Points on a hilly landscape, in no order, each with its height.
A ball rolls from a point to whichever of its 3 nearest points has the largest drop for the distance, and stops where none of them is lower. Distance is the straight distance between rows; heights are no part of it.
Rop h=160: 34,54,45,26,-6,16,-1,-31,-13,-13,26,33,-6,-15,-4
Deze h=340: -9,6,1,-4,-16,6,1,7,11,9,-11,15,22,21,29
meda h=719: 54,-3,8,2,9,9,1,-19,-44,-10,13,0,-9,-43,-39
dafar h=302: -13,-32,-11,-11,21,-22,4,7,-6,-10,3,-26,-21,-14,-26
pumuz h=370: -4,-33,-17,6,21,-17,5,15,-39,-14,-7,-28,-19,-21,-62
Vobi h=286: 8,-21,6,-35,12,-4,1,-1,17,-7,16,-9,-19,-19,12
Ven h=419: 1,8,5,5,3,-1,-6,4,8,2,-2,10,5,11,13
lus h=532: 13,-14,-7,16,18,-10,4,-6,-43,-10,0,-8,-12,-22,-53
zogi h=222: 20,10,9,-48,-5,24,-4,-18,31,2,12,23,5,-1,55
gukit h=70: 9,-37,-10,-20,14,-13,13,10,-28,-17,5,-19,-15,-24,-40
mav h=304: -13,-1,-2,-34,-15,11,2,-1,32,2,-8,19,26,14,63
gedif h=389: -30,-6,-24,17,-12,-11,-1,20,10,26,-24,-16,15,25,-6
zogep h=524: 5,34,12,17,-19,13,2,2,-4,3,-11,24,19,17,21
vul h=561: -5,2,-6,44,19,-20,-2,-1,-39,-6,-5,-21,-5,-6,-69
Nemas h=432: -22,3,-21,31,6,-13,-10,25,1,20,-14,-18,-7,24,-37
biva h=408: -10,-6,-3,13,16,-6,-5,6,4,5,2,-10,-10,10,-5
supi h=548: 34,8,18,-16,7,10,4,-30,-19,-11,17,10,-5,-35,-6
gulo h=336: -35,24,14,-11,-43,5,21,-19,42,-12,-12,26,28,15,69
peva h=403: 23,5,21,-28,11,8,-3,-24,6,-15,23,15,-13,-28,20
momi h=195: 9,16,14,-31,-20,27,-4,-15,22,-3,0,33,23,11,55
vovit h=283: 7,-6,3,-61,-10,23,-8,-10,38,-6,7,20,10,1,67
loka h=414: -12,15,-4,26,-17,-1,1,17,-5,14,-16,-2,13,18,0
laveb h=381: 11,-9,0,-8,14,-4,2,-16,-21,-14,14,-2,-13,-29,-21
gurem h=486: -44,-17,-49,7,-24,-6,5,23,17,34,-27,-27,14,33,-11
nilur h=625: 39,-29,-20,5,20,-13,-3,22,-51,-11,-3,-27,-24,-22,-73
lumup h=316: 26,15,26,-32,3,19,-4,-34,25,-5,22,23,-4,-19,35
Fizer h=156: -8,-24,-9,-40,5,0,-7,11,24,2,9,-7,-2,6,40
kiz h=371: -15,-45,-11,-33,19,-14,7,15,10,-12,8,-29,-30,-13,-8
bivug h=465: -20,-24,-21,-2,8,-10,-7,15,17,13,-12,-23,-2,16,-3
tage h=318: 3,1,9,-2,14,-4,-2,-5,4,-4,16,2,-9,-3,13
pamup h=591: 24,52,27,14,-16,22,2,-10,-2,-6,12,35,13,-1,26
sus h=307: -5,-18,-5,-10,11,-2,-11,8,14,-1,3,-5,-4,8,20
ramu h=394: 2,12,9,32,11,-4,-2,0,-24,-3,9,5,-5,-1,-31
Guf h=630: 32,73,31,51,-24,19,0,-9,-21,-17,2,29,15,1,8
mifi h=495: -19,4,-18,55,16,-23,-7,19,-17,11,-16,-25,-7,11,-66
zovuf h=58: -2,-17,5,-12,15,-8,4,-7,-3,-5,7,-9,-14,-17,-8
saren h=357: 10,-8,7,-27,6,3,-2,-7,19,-11,16,4,-15,-9,25
det h=617: 21,49,25,43,-18,8,1,0,-14,-2,6,23,9,6,6
dudi h=386: -44,-33,-40,-19,-17,-1,-2,20,22,27,-26,-19,15,26,15
num h=479: -14,-16,-13,26,21,-19,-1,5,-19,-4,-5,-20,-20,-7,-45
Somo h=159: -36,-8,-12,-11,-24,4,13,1,22,15,-20,1,31,22,33
dak h=405: -20,-51,-19,-44,9,-8,-3,28,34,4,1,-31,-19,4,19
dagi h=339: -23,11,-11,6,-30,0,8,9,15,17,-21,7,28,28,14
rad h=507: -31,-35,-38,3,14,-17,-5,29,21,26,-19,-38,-9,20,-22
Tidum h=218: 27,32,37,14,0,12,-6,-26,-12,-8,22,26,-1,-12,-1
tosut h=256: 0,34,14,62,1,-14,0,6,-24,-1,-10,6,-8,9,-38
Veled h=555: 9,39,16,0,-36,15,4,-13,1,-6,-1,34,32,7,44
bili h=494: 10,-21,-22,23,23,-19,5,9,-52,-10,-7,-23,-11,-13,-74
Gefo h=722: 55,17,34,1,5,28,6,-52,-34,-13,16,13,8,-45,-16
Dukan h=473: 10,16,15,1,-2,12,-5,-3,5,3,11,18,3,6,23
Karig h=272: -29,-12,-20,-8,-16,0,3,12,22,19,-22,-8,20,25,18
leza h=404: 25,21,24,-8,7,18,-8,-28,1,-7,27,28,-8,-21,20
zurap h=351: -2,15,-3,43,9,-14,-5,8,-11,5,-6,-6,2,14,-40
mozaz h=363: -11,-40,-7,-34,8,-12,-1,14,21,-7,6,-24,-22,-1,14
Movo h=458: -32,-49,-37,-28,1,-7,-4,35,31,17,-18,-39,-4,21,14
gat h=411: 14,25,25,34,8,-2,-3,-14,-26,-6,9,23,-12,-11,-20
luget h=262: -26,15,0,-7,-34,7,12,-2,24,5,-19,13,31,20,36

For each start below, name the point where the ball stops.
saren -> zovuf
Gefo -> Rop
meda -> zovuf
dak -> zovuf
zogep -> Somo
peva -> momi
mifi -> tosut
gat -> Rop
gurem -> Somo
vovit -> momi

Call two points neighbours if one is among the 3 nearest of the other. Go from one point of each pair to the other, from neighbour to neighbour, staying as low as possible. Name the highest point that can't be avoided.
Rop / momi -> leza
momi / tosut -> gat
Fizer / zovuf -> tage
Fizer / momi -> peva
gukit / zovuf -> dafar
